Each row is a point on a tangle of strands that fork and nearly touch. The rows are in no order.
(in the rows, 128 means zero)
Two points are linked if the straight distance between their rows is under 81.3. Some points are linked to none.
K207: [155  71 147 148 149 178 143 135 106  92 151 142  93 131 133 159 176 186
 102  51 155 165 115 128 156]
K707: [121 115 128  80 108 132  97 120 123 177 117 122 168 158 130  75 184 141
 105 202 114 127 122 172 117]
K714: [137 120 161 121 116 147 128 103 112 105 116  88 144  83 145  63 155 117
  99  53  81 106 144 129 167]
K857: [ 81 155 126 148 155 110 120 160 121 163 137 135 144 128 110 139  69 107
 134 171 166 143 157 106 125]
K606: [157 136 154  95 149 147 111  92 139 109 111 109 133  93 142 112 147  87
 101 111 120 129 120 134 160]
K942: [105 127 100 105 129 141 103 159 116 181 143 136 161 155 154 148 118 119
 129 134  91 101 157 136  45]
K379: [ 64 132  79 132 116 114 128 153 141 166 131 153 147 107 121 159  75 134
 155 162 114 124 166 153  80]
K391: [156 101 192 164 116 158 167 138  84  81 147 160  78 141 107  90 160 167
 161  80 178 115 151  99 109]
K179: [159 124 169 111 148 158 127  96 106  95 136 134 106 105 152 108 158  96
 119  68 114  98 113 119 152]
K169: [152 118 187 158 114 174 167 116  77  80 130 163  85 128 109  85 162 144
 157  63 156  96 137  96 115]
K330: [117 126 110 143 126 137 112 201  85 168 139 133 129 159 170 161 118 122
 125 127 113  81 144 100  64]
K730: [109 128  93 141 158 114 124 151 142 116 173 124 140 180  93 183 125 118
 146 149 122 141 146  92 108]
K97: [159 143 135 142 179 133 123 128  99 106 163 165  85 167 150 158 171 105
 144 120 125  84  97  91 112]
K95: [171 131 161 107 161 158 116  96 114  91 138 146  96 128 148 138 165 102
 127  76 123 101 105 113 153]
K806: [147 140  70  99 108 118 128  89 144 116  84 120 158 134 136 101 157 119
 111 186  98 144  71 163 148]
K892: [158 137 161 158 105 182 135  97 100 112  93 132 128 134 132 104 151 172
 124   4  97 108 125  95 135]
K484: [ 65 160 117 149 131  96 152 140 141 146 126 161 138 122  94 138  45 147
 155 189 140 143 163 125 134]
K432: [146 159 116 102 149 139 122  92 136 121 105 134 150 124 127 127 139  86
 106 174 117 144 107 138 134]
K321: [160 159 119  97 132 137 114  79 156 109  81 121 149 120 125 129 135  95
 111 159 122 151  97 141 154]
K610: [ 93 141 102 142 130 106 148 117 163 116 149 150 143 158  67 179  86 148
 162 179 136 157 149 131 124]
K595: [ 98 113  97 131  95 140 113 211  91 170 134 128 138 149 148 177 116 126
 122 112 104  87 157 111  67]
K488: [147 124 173 154 120 165 157 102  76  79 137 165  79 111 130  79 161 122
 157  69 147  80 118 104 106]
K300: [155 124 168 137 169 144 138 130  92 114 156 152  82 122 163 117 145  94
 134 108 148  80 116 106 113]
K919: [158 137 159 107 173 158 114 106 134 112 129 131 122 136 118 161 145  94
 114 123 152 134 129 116 153]
K750: [136 128 138 150 170 131 124 176  91 148 153 136 103 144 171 140 122  98
 126 137 145  86 131  92  95]
K104: [ 60 153 107 153 131  94 126 163 128 153 136 143 146 121  97 144  54 134
 147 174 145 145 163 113 127]
K969: [159  75 171 137 148 171 141 137 107 104 164 139  91 142 123 157 164 170
 108  68 170 155 127 126 151]
K852: [101 148  93 121 154 135 135 120 130 152 133 149 155 132 125 137 112 100
 127 184 110 135 139 146  80]
K374: [109 117  83 150 153 109 127 175 133 112 177 122 131 180 113 183 134 117
 146 130 107 118 140  80  95]
K940: [149  83 141 165 132 193 150 129  95  92 122 153  96 134 132 144 179 199
 115  26 139 151 113 118 147]
K773: [151 120 170 147 141 152 145 114  76  86 151 167  68 112 152  93 157 114
 157  91 153  71 108 109  98]
K344: [148 128 144  98 151 137 102 100 124 117 123 118 130  95 166  97 171  88
  90 123 105 115 103 137 155]
K594: [124 108 119 125 112 120 103 108 145 119  87  53 143  65 148  54 164 135
 105 106 111 115 148 164 180]
K862: [124 140 145 107 163 139 113 126 111 171 132 133 151 116 159  99 132  87
  94 167 128 126 121 142 103]
K395: [138 141  67 101  98 117 165  80 137 127  96 144 153 133 123 106 131 120
 126 190  92 150  76 179 138]
K107: [157 106 155 149 117 193 140 106  95  85 118 161  91 143 127 138 178 182
 137  19 136 124 110 115 137]
K817: [107 134 129 135 118  77 107 171 138 152 175 106 138 172  87 162  77 146
 128 130 147 187 136  78 118]
K895: [174 105 178 159 114  79 124 188 105 108 174 110  65 156 149 129 124 154
 151 113 174 133 140  77 108]
K421: [161 114 160 155 123  80 121 195 112 122 175 102  83 171 141 145 117 137
 139 121 164 136 134  66 115]
K758: [138 158  81 106 104 122 181  76 145 123  95 160 144 138 110 123 103 117
 138 184 101 150  91 172 145]
K389: [ 73 116  69 141 117  86 125 159 169 119 167 132 143 121  83 185  90 136
 167 142 115 144 151 115 106]
K615: [164 134 147  97 128 143 101  80 164 104  86  89 142  90 136 112 137 111
 110  97 122 141 122 144 165]
K354: [ 78 133 104 141 106  77 114 180 133 139 164 112 142 146  83 162  68 137
 141 136 131 167 147  80 120]
K636: [111 143  71 124 124 110 185  86 162 123 132 172 130 128  98 160  94 122
 162 184 108 130 129 176 108]
K306: [ 86 168 125 139 130 109 181 115 144 150 111 176 130 125 103 124  51 137
 146 202 136 140 149 146 138]
K652: [157 125 159 155 105 192 140  98  93  92 103 156 106 139 123 119 168 174
 135  11 122 113 112 104 131]
K340: [116 140 150 139 171 122 118 154 124 147 151 123 131 142 110 146  97  95
 127 153 180 137 149 101 136]
K704: [102 137 100 139 152 114 129 133 149 117 161 131 146 172  78 181 110 124
 147 166 132 153 148 107 116]
K308: [165 136 145 107 107 132 111  75 180 116  67  76 146  84 130 109 116 132
 121 101 131 152 120 161 165]
K123: [162  89 192 159 122 140 156 148  91  83 166 148  71 150 118 104 157 174
 158  87 182 129 144 107 112]
K190: [164 152 135 114  93 108 130  80 179 131  53  88 139  98 129  99 102 133
 131 132 138 153  88 169 183]
K917: [105 172 129 131 128 119 176  99 147 139 101 174 136 136  93 134  69 128
 143 197 141 150 133 147 150]
K337: [164  89 186 136 154 145 138 146 110 109 175 131  86 157 122 148 149 147
 126  90 182 135 137 111 143]
K87: [118  98 126 115 121 132  89 117 132 126  95  72 134  73 165  63 192 135
  92 111 108 105 135 168 179]
K219: [150 146 120 119  90  98 133  96 164 139  58  81 137  89 139  77 124 130
 125 153 134 146  81 171 191]
K182: [130 129 131 136 101  71 113 191 131 150 174  94 118 178 105 161  81 139
 117 112 141 183 131  63 106]
K881: [143 125 159 137 178 140 132 152  97 136 156 137 101 124 167 123 127  87
 123 125 155  87 131 103 109]
K870: [ 56 123  79 127  95 105 118 170 146 168 130 155 142  85 114 174  73 149
 154 144 116 120 169 156  90]
K821: [153 120 127 126 111 123 104  77 184 106  85  46 154  99 137  75 131 160
 126  75 107 132 153 154 157]
K170: [137 115 114 128 108 110 105  96 168 114  79  42 143  76 141  61 147 145
 122 106 119 122 144 164 176]
K544: [121 133 143  92 145 135 100 131 111 188 139 134 166 143 159  92 143 109
  95 173 113 122 128 152  84]
K342: [ 50 106  75 132  84  93 113 195 131 151 148 138 145  84 101 181  84 139
 138 124 113 129 152 124 108]
K589: [102 137  82 136 129 110 163 100 168 108 144 160 138 146  73 181  95 135
 169 181 123 143 144 152 116]
K334: [151 138 158 145 108 157 119  89 116 105 105 104 145 126 143  85 150 160
 123  10  75 104 136 104 151]
K609: [123 125 125  84 130 135 101 118 119 172 138 134 171 155 148  90 167 123
  99 186  98 127 122 162  90]
K66: [100 108  68 149 142 120 128 191 124 124 168 127 128 158 135 185 137 118
 146 121  93 100 140  89  78]
K402: [130 129 125 157 135 130 115 202  76 156 140 137 105 150 181 153 127 123
 127 135 132  74 133  89  72]
K39: [ 83 138  80 125 136 124 141 126 142 159 134 156 150 120 119 147  93 118
 148 178 109 131 152 158  72]
K523: [119 153  82 115 114 116 192  80 146 132 115 174 135 131 107 133  91 119
 149 190 100 139 114 179 126]
K551: [136 111 149  99 143 136  92 112 115 132 126 114 133  93 177  79 190 107
  80 127 104 107 102 154 155]
K404: [110 134 144 139 138 112 121 127 151 144 165 139 143 165  75 179  99 177
 118 172 170 208 123 121 136]
K871: [135 130 149 139 176 125 120 156 122 132 162 124 116 160 118 157 120  99
 128 142 166 127 142  91 134]
K740: [125 100 146 100 130 136  80 122 117 140 116 105 129  98 175  72 210 130
  83 127 107  99 111 167 167]
K664: [122 115 124  92 102 133 102 119 127 172  87 109 154 129 136  73 189 142
  95 200 128 134 100 179 149]
K322: [152 119 148 147 116  74 115 195 120 138 177  96 102 180 129 156 105 138
 123 118 154 157 132  63 112]
K541: [ 86  98  61 139 122 120 119 195 132 135 162 127 140 134 129 192 129 121
 142 112  97 103 150 108  75]
K742: [ 78 100  56 130 122 116 116 176 158 140 157 134 144 114 123 195 122 122
 149 121 104 111 153 132  71]
K361: [175 125 160 119 156 164 115  98 109  84 143 161  80 145 141 155 174 122
 142  63 135 102  98 110 148]
K349: [160 164 154 113  97 126 147  79 172 140  50 120 135  98 118 119  89 129
 127 141 149 161  94 166 186]
K797: [172  91 193 159 116 102 140 167 100  90 179 129  63 151 136 108 141 176
 162 101 185 138 150  99 102]
K80: [ 58 117  79 141  91  84 116 197 120 143 155 120 143 109  94 168  77 131
 133 128 115 144 149  96 116]
K614: [167 152  89 101 113 119 115  79 168 103  68 106 152 135 137 113 141 115
 119 160 110 148  71 149 161]
K407: [155 110 174 138 168 129 127 153 118 122 173 124  97 159 123 153 131 117
 130 116 181 126 140  97 140]
K156: [145 118 173 114 137 154 134 105 101 105 135 119 120  87 154  78 157  96
 102  70 105  95 120 130 151]
K561: [132 174 149 122 119 132 165  88 152 137  81 162 136 133  93 143  81 128
 132 183 154 159 117 151 173]
K928: [146 172 154 114 110 131 154  82 161 138  64 143 137 112 107 128  87 121
 127 166 152 160 105 158 180]
K657: [135 129 140 141 113 134 108  97 126  99 111  79 151 107 153  61 162 149
 117  36  67  98 149 121 171]
K784: [122 170 137 116 104 113 180  95 138 163  81 153 136 104 127  83  88 116
 116 199 126 154  96 166 164]
K47: [137 139 124 115  98 108 125 101 147 145  69  90 142  80 139  71 142 122
 105 173 135 144  86 173 180]
K680: [122 124 110 110  92 121 122 115 133 169  70 103 144 108 138  73 165 144
 104 198 133 141  81 183 169]
K611: [119 153  97 110 151 137 134 101 131 140 122 147 159 131 126 126 130  94
 115 190 104 140 121 147  97]
K949: [138 132 160 117 178 145 125 129 108 146 144 132 124 109 159 113 130  72
 101 136 140 109 125 123 118]
K166: [160 117 129 118 122 132  92  69 196  97  89  58 149 112 151  96 139 166
 125  67 103 131 139 148 147]
K805: [ 79 114  56 137 136 106 129 149 167 124 162 138 142 118 105 189 111 119
 162 148 110 123 155 134  81]
K241: [ 78 113  98 119  85 138 104 202  98 184 130 129 148 132 129 176  97 125
 125 114 111  99 169 126  73]

A fork is a point with three links, a tip a point with one. Leave the first point through the second and follow the links. Name the first fork or tip that comes.
K190, K219 -> K881
K714, K156 -> K361
K881, K750 -> K241
K606, K344 -> K166
K551, K344 -> K190
K374, K66 -> K389
